Points on a hilly landscape, in no order, each with its height.
From any point a climber steps to the highest of the 2 points nearest to it. It stops when none of these is higher. Distance is the straight distance between rows; heights are no part of it.
<458>: [ -4   4  10   7  -3 -21   0  23   8   7  10   6   1  11  14   2   6  -7
   7  16]  height 330
<121>: [-17  -2  -8   9   1   1   2  -7  -1  -1  -9 -11 -10  -4 -15   3   1   1
   3   0]  height 89
<624>: [ -6 -17 -10 -13   6   8   3 -20   8  -7   7   1  -3   6   4   6   6  11
  -3 -17]  height 286
<357>: [-10   4   4  -6  -5   3  -8   1   5   6 -13   3  22  -9  -6  -9  10   6
 -12  12]  height 179
<1042>: [  5  12   1   1   3   1  -6 -22 -11   6 -16   1   1  -4  -2  -1   5   5
  -7   0]  height 269
<705>: [-13 -10  -7  -7   8  17   3 -18   6 -11  -9   8   9  -1 -11   4   6   8
   5  -7]  height 575
<120>: [ 11   9  -8  -4   1  10  -2   5   2  -8 -11  -7 -23  13   3  -2  -8 -10
  -1  -9]  height 174
<27>: [ -4  -9  18  11  -2   5   6  -4 -14   2   3  15  13   2  -3   1   3   0
  -5  -2]  height 528
<52>: [  1 -10  -5   1   7   2  -6 -19  -2 -11 -10   4   2   1 -14   0   3   9
   5  -4]  height 501
<649>: [  4 -17   7  -3  -7  -6 -11  -2  -7   1  -6   2   3  -4  -9  12   2   1
  -6   9]  height 139
<1079>: [ 20  -9  13  -2 -18  -4 -21  -6  -3  -8   0   3   1   2 -11  15   7  -8
   1  23]  height 214
<401>: [ 10  -3   0  -9  -2   3 -14 -21   4  -4   7  -8  -6   4  11   1  13   1
 -12 -17]  height 353
<32>: [ 13  -6  14  -5  -7  -2 -14   3  -4  -7   3   3  -9  14 -13  17  -3   1
   2  18]  height 173
<1070>: [ -1 -23  -2 -11   4   5  -5 -11  -3  -5   5   5   0   4   1  14   2   9
  -7  -5]  height 254
<690>: [  3 -20  -8  -1  10 -11   0  -1   3   2 -20 -10  -2  -5  -5  12   5   6
  -1  -2]  height 371
<148>: [ -8  17   9   8   1  -2  11  -9  -5   7  -8   9  -5  -5   2 -11   2  -2
  -1   6]  height 336
<38>: [-4 14 10  6  4  3 21  9 -5  3 -2 15 -6  6  4 -7 -5  0  1  6]  height 289
<596>: [ 11 -13   0  -9   7   0  -2 -12  14  -5 -22   9  10  11   0  -8   8  -1
  -6   6]  height 435
<972>: [ -6   5   3  -4   4  10   0  -4  -7   1 -21   4   8  -7  -8  -2   9   4
  -9   4]  height 218
<1060>: [ -1  -1  -4   4   9   4   9   7  15  -2   2  -9  -4   0   6  -8  -3  -9
   6 -14]  height 247
<759>: [  2  24 -12   7   9   6  10  18  -2   7   7   1  -3   6  12 -13 -10 -10
   8  -6]  height 233
<847>: [ -5  12 -10   2  -2   5   5 -12   1   1   4 -13 -13  -3   1  -7  -6   3
  -2  -9]  height 497
<543>: [-7 -5 13 -1  0 -4  1  2 -4 11 16  5 21 -5 14 -1  5  7 -8  2]  height 403
<755>: [ 10  13   1   2   1   1  -6  27  -7   3   0   9  26 -14   4  -1   1   2
   2   6]  height 38
<55>: [  2  -3   7   7   4  -1 -10  -7   3  -4 -14  -1  15   2 -11 -15  -3  -4
  10   0]  height 285
<605>: [  7  -3  14   6  -1 -10 -12  -8  -9  16   5   4  17  -7   1   0  -2  -1
   2  16]  height 495
<738>: [  4  25  -9  10  -1 -12   3  19   1  -2  11   1  -8  11   3  -9 -11  -9
  15  -2]  height 255
<878>: [ -1   6  -9   6   0  -7   6   5  -3  -5   8  -6 -13  -4 -14   7 -24   4
  12  -1]  height 405
<802>: [-12   6   5   3  -9  -8  -9   6  -3   0   4  -5 -11  -6   0   2  -6   2
   5  16]  height 224
<658>: [  4  -3  14   4  -8  -1 -10  -5   2   4   3   0   7   8   5  -5  15 -10
  -5   4]  height 334
<806>: [ -6  10  -6   5  -1   9   5   6   3   1  -5  -2 -18  11  -3  -9 -14 -11
   6  -6]  height 192
<728>: [ 10 -12  13  -5 -13  -7  -1  16   1   3  10  16  22  -5  -3   7  -1   1
  -3  18]  height 78
<383>: [  2  -5   1   4  -6  -3  -9 -12  -2   2 -18   3  21  -4  -9   3  17   1
 -16  -7]  height 392
<661>: [ 10   0  15   0  -5   4 -10  -4  -9  -1  11   4  -2   6   5   8   2  -4
  -2  -2]  height 288
<813>: [ 12   6   2   3  10   3   7  20   6  -3   6  -1   2   7   3  -4  -9  -6
  13 -19]  height 262
<512>: [  3 -10  -8  -8   8  16   7   7   3  -6 -26   4  -4   9  -3   4   9  -3
  -6  -4]  height 447
<588>: [ -2  16   6  13  -5   6   6 -10 -10   7   7   7  -6   3  10  -9   2  -8
  -7  -6]  height 396
<704>: [  5   2   1  -6  -1  -1  -7  -4  -1  -6 -11  -3  -7  -6   5   8  13   1
  -5   7]  height 413
<841>: [ -5 -16 -12 -10   6  -1  10  -4   5   2  -2  -5  -3 -14   6   7   4  11
  -5  -7]  height 267
<754>: [ -3 -10 -12  -4   1  21   4  -2   2 -14 -15   4   0   1 -18   9   6   2
   2  -6]  height 507
<868>: [ -7  19  -4   3   4  11   3   7  -7  12   6   2  -6   8  -2  -9 -17 -12
   7   1]  height 211
<108>: [ 12   2   9   1  -7  -7   3  10  -2  -2  -5  -4 -14  -2   4   4   6  -1
   1   5]  height 345
<59>: [  0 -17 -21  -2   8  -9   1 -11   9   1 -17  -9  -7 -12   0  13  10   9
 -13 -13]  height 315
<810>: [-13  12 -10  -5  -5  12   4 -14  -8   7  12  -5  -5  -5  12  -4 -10   1
  -7 -14]  height 439
<973>: [ 21  21   4  10  -1 -13   3  16   2  -7   8  -2 -20   9   0   2  -9  -9
  14   0]  height 278
<105>: [ -4   4   0  -1   4  -3 -15 -25   1   5 -16  -2  12  -2 -11  -3  13   7
  -9  -7]  height 329
<949>: [  6  -3   1  -2  -6   0  -6  18   3  -2   9  10  27 -10  -3  -5   4   0
  -1  11]  height 56
<616>: [-16   0  -7  -9   2  -1  13  -8  11   0 -11  -7  -2  -9   5   2  11   9
  -9  -1]  height 226
<857>: [ -4   7 -13  -8   0   3  11   1  -9  15  -3  -9 -11 -12  13   1 -10   1
 -10  -1]  height 327
<976>: [ 15  -6  14  -5 -16   8 -19   0  -3 -15   9   5   4   4  -4   9   9  -5
  -5   4]  height 253
<766>: [  7   4   0   8   7 -13 -18   0   2   9   3  -6   8  -9  -1   0  -3  -3
   5   6]  height 389
<676>: [ 15  -9   0  -1  -1   0  13  -1  -1  10   2  -6 -15   7  10  -1  -9 -11
  -5 -14]  height 303
<364>: [ -5 -10  -6  -3   1   6  17   1   3   1 -15   2 -17  12  -1   2   5  -6
  -9 -11]  height 391
<947>: [  1 -10  14   5   0 -10   2  17  14  -2   5   0   6  10   7  -5   8  -5
   8   6]  height 393
<628>: [-12   1  -4  -3   9   5  -6  10   0   6  23  -3  18 -10   7  -1  -2   4
   4  -7]  height 349
<601>: [ -8  -6  -2  -2   1   3   7   2  -3 -11   6  -2 -15   3 -12  13 -12   9
   6  -4]  height 370
<900>: [-24   1  -9  -4   6   7 -14   3   2   8  -2 -14   4  -9 -10   3  -2   0
   0   8]  height 124
<756>: [ -2  14 -10   8   5  -4   4  11  13   9  10  -8  -2   6  14 -13  -6 -14
   6 -13]  height 231
<595>: [  0  -9 -11   1  -7  -2   8 -11  -5  14  -8  -7 -16   8  11  -4  -7  -9
 -14  -9]  height 344
<706>: [  3  15  -4   1  -1  -7 -10   4   8 -14  -6  -2   5 -12  -2  -9   3   6
  13   8]  height 299
<683>: [ -3 -14   4  -5  -3   4  18   7   3  -3   5   5 -13  19  -1   1   3  -1
  -4  -6]  height 354
<1051>: [ -4  -4 -12   5  -4  -1  14   4  -6   9  -2 -12 -14  -1 -10   3 -16  -4
   2  -4]  height 448
<154>: [  8   7 -18  -9  -2  -2   2  -8 -13   5  -2 -11 -18 -15   3   5 -12   7
  -4  -8]  height 395
<168>: [  8   5   0   4   2  -9 -19   9  11  -1  -6  -7  16 -13  -8  -9  -3  -3
  17   9]  height 337
<285>: [  0   1   0  15   5  -3 -14   3   9  -2  -3  -8  16  -5 -16  -9   3 -11
  17  -4]  height 308
<439>: [  2  -4  -9  -6  -6  -1  -8 -17   4 -15 -10  -5 -14   0   2   6  17  13
  -7   3]  height 509
<36>: [ 0  4 -2 -7  8  3  1  3  5 -5 20  6  9 -6 11 -1 -2  7 13 -3]  height 313
<1040>: [ 15  11  10  11  -2 -16   5  16  -3  -6   1  -4  -8  -5  -6   7  -5  -5
   8   3]  height 306
<582>: [ -3   8  12   8  -7  -4  -3   3   4  -1  11   9  11   1   9 -11  11  -3
  -1  12]  height 390
<943>: [ -6  -2  -9  -7  -6  -4   6  -8  -8  -4  13 -10 -15  -4   6  -4  -9   7
   1   0]  height 569
<983>: [-5 20  0  5 -2 -9 -3  8  2 -9 11 -1 -4 -8 -1 -4 -2 10 16 13]  height 263
<387>: [ -3   4 -12   0  -4   5  -2  -1 -10  -9 -11  -6 -20   0  -8   0  -6   3
  -3   2]  height 72
<423>: [ -7  -7  13   0  -9 -12 -17   4 -11   1   7  -3   0  -6  -2   5   7   3
  -2  20]  height 180
<568>: [-17   5  -8   3   2   4   7   1  -6   8  19  -2   5 -12   4  -1 -10   3
   1 -12]  height 387
<114>: [  4   2  11  10   4   0  -1   1 -10   9   7  15  19  -1   1  -2  -4   3
   5   8]  height 637
<827>: [-15  -3   5  -5   1   9  -5   4   2   8  -4  -5  20 -13  -9   2   1   1
  -2   5]  height 147
<217>: [-23   4 -13   4   3   5  -8 -12   3   7  -3 -16  -6  -9 -11  -1 -11  -3
   5  -8]  height 104
<499>: [  0  -8  -4  -8   7  11  -1 -21   7   0   2  -4  -8  15  13  -2   6  -4
  -5 -18]  height 316
<332>: [-14  19  11  10   1  -5  -2  -7   6   3  -2   7  10   0  11 -17   6   2
   4  15]  height 326
<71>: [  1  -8  -2  -8  -3  -1  -6 -22   8  -7  -7  -1  -2  14   6   4  20   9
 -17  -4]  height 417
<471>: [  0   4  -3   7  -2   7  16  13   2  -9  14   5  -1   0  -4   3  -8  -2
  10 -18]  height 271
<1066>: [ -4  -8 -21   1  -4   3  15  -4  -2  13 -13 -10 -19   6  -4  -5 -19 -15
  -7 -11]  height 399
<450>: [  6  14  -5   5  -7   9  11  -9  -7   4   0  -7 -12   6   9 -12  -6  -9
  -4 -12]  height 446
<81>: [ -2 -12  11   5  -8  10   5  -7  -9  -2  -9  12  20   0 -10   4  15  -3
 -13 -11]  height 462
<188>: [-10  -6  13   3   5  -7   9   3  -2   3   5  10  12  -4  11   2   3   8
   2  14]  height 493
<425>: [ -3   6 -10  -9   0   3  -7 -11  -9   1   6  -6 -11 -16   0   5  -9  12
  -4   5]  height 473
<831>: [ 18   1   6   0   7  -2   8  15   2   5  12   0  -8  12   5   2 -11 -14
   1 -12]  height 279
<784>: [ 12 -20  12 -13  -8  -8  -5   7   4  -8  -2   7  15  -3  -7  12  -1   8
  -2  18]  height 106
<908>: [  9   9  -7   2   3  -1   9  11  -5  -8  22   4   6 -13   3   3  -6   3
   8 -12]  height 287
<309>: [ -6 -12   9  -3   9  -2   3  -5   4  10  15   0  17   7  13   0   0   0
   0 -11]  height 348
<244>: [ 16 -14  -5  -4   8  -6  -5  -7  -7 -12 -15   1   1   0 -10  11   2  11
   2   2]  height 437
<965>: [ -6  -5   3   0   0   0   7  -4  -7  -6   8   5 -16  17  -2   0 -10   3
   3   4]  height 335
<1084>: [  2 -19   4 -13   9   4   6  -9  16  -9  -3   6   9   7   0  -6   6   5
   1   1]  height 496
<4>: [ -8 -18   9   1   4   3   3   4  13  -6   0   3   4  17   5  -9  11  -4
   3   6]  height 440
<549>: [  8 -12  11  -8   2   1  -9   3   3  -7   2   0   1  15  -6   3  -1   1
   6  11]  height 148
<571>: [  3  14   2   8  -8 -15  -1  22  -6   7  20   2  -7   6  12   6  -1  -7
   1   9]  height 268
<352>: [  2  12  10   4  -9  -6  13  15  -6   3  12  15 -11   6   6   5  -1  -3
   0  11]  height 246
<206>: [ 3 11 -1 -4  0  2 -1 36  2 -7  4  4 12 -8 -4  4  1  2  5  7]  height 21
<994>: [ -8   9 -17  -4  -2  -1  18  -6   5   8 -14  -9 -17 -11   7  -1   0  12
 -11  -2]  height 264
<670>: [ 10  -5  10  -2   3   1 -10 -10  -2   7 -12  11  22   2 -13 -12  -3  -7
  -1  11]  height 252

Where does a climber stop that starts at each point below?
<471> -> <847>
<827> -> <114>
<616> -> <705>
<756> -> <1051>

Call two points neighbours if one is among the 2 nearest of the other. Go from one point of each pair to the other, from neighbour to neighbour, staying as high as possible. Name the lowest point that can't be avoided.
<582> / <168> -> <332>
<847> / <705> -> <813>
<114> / <943> -> <309>
<705> / <1051> -> <965>
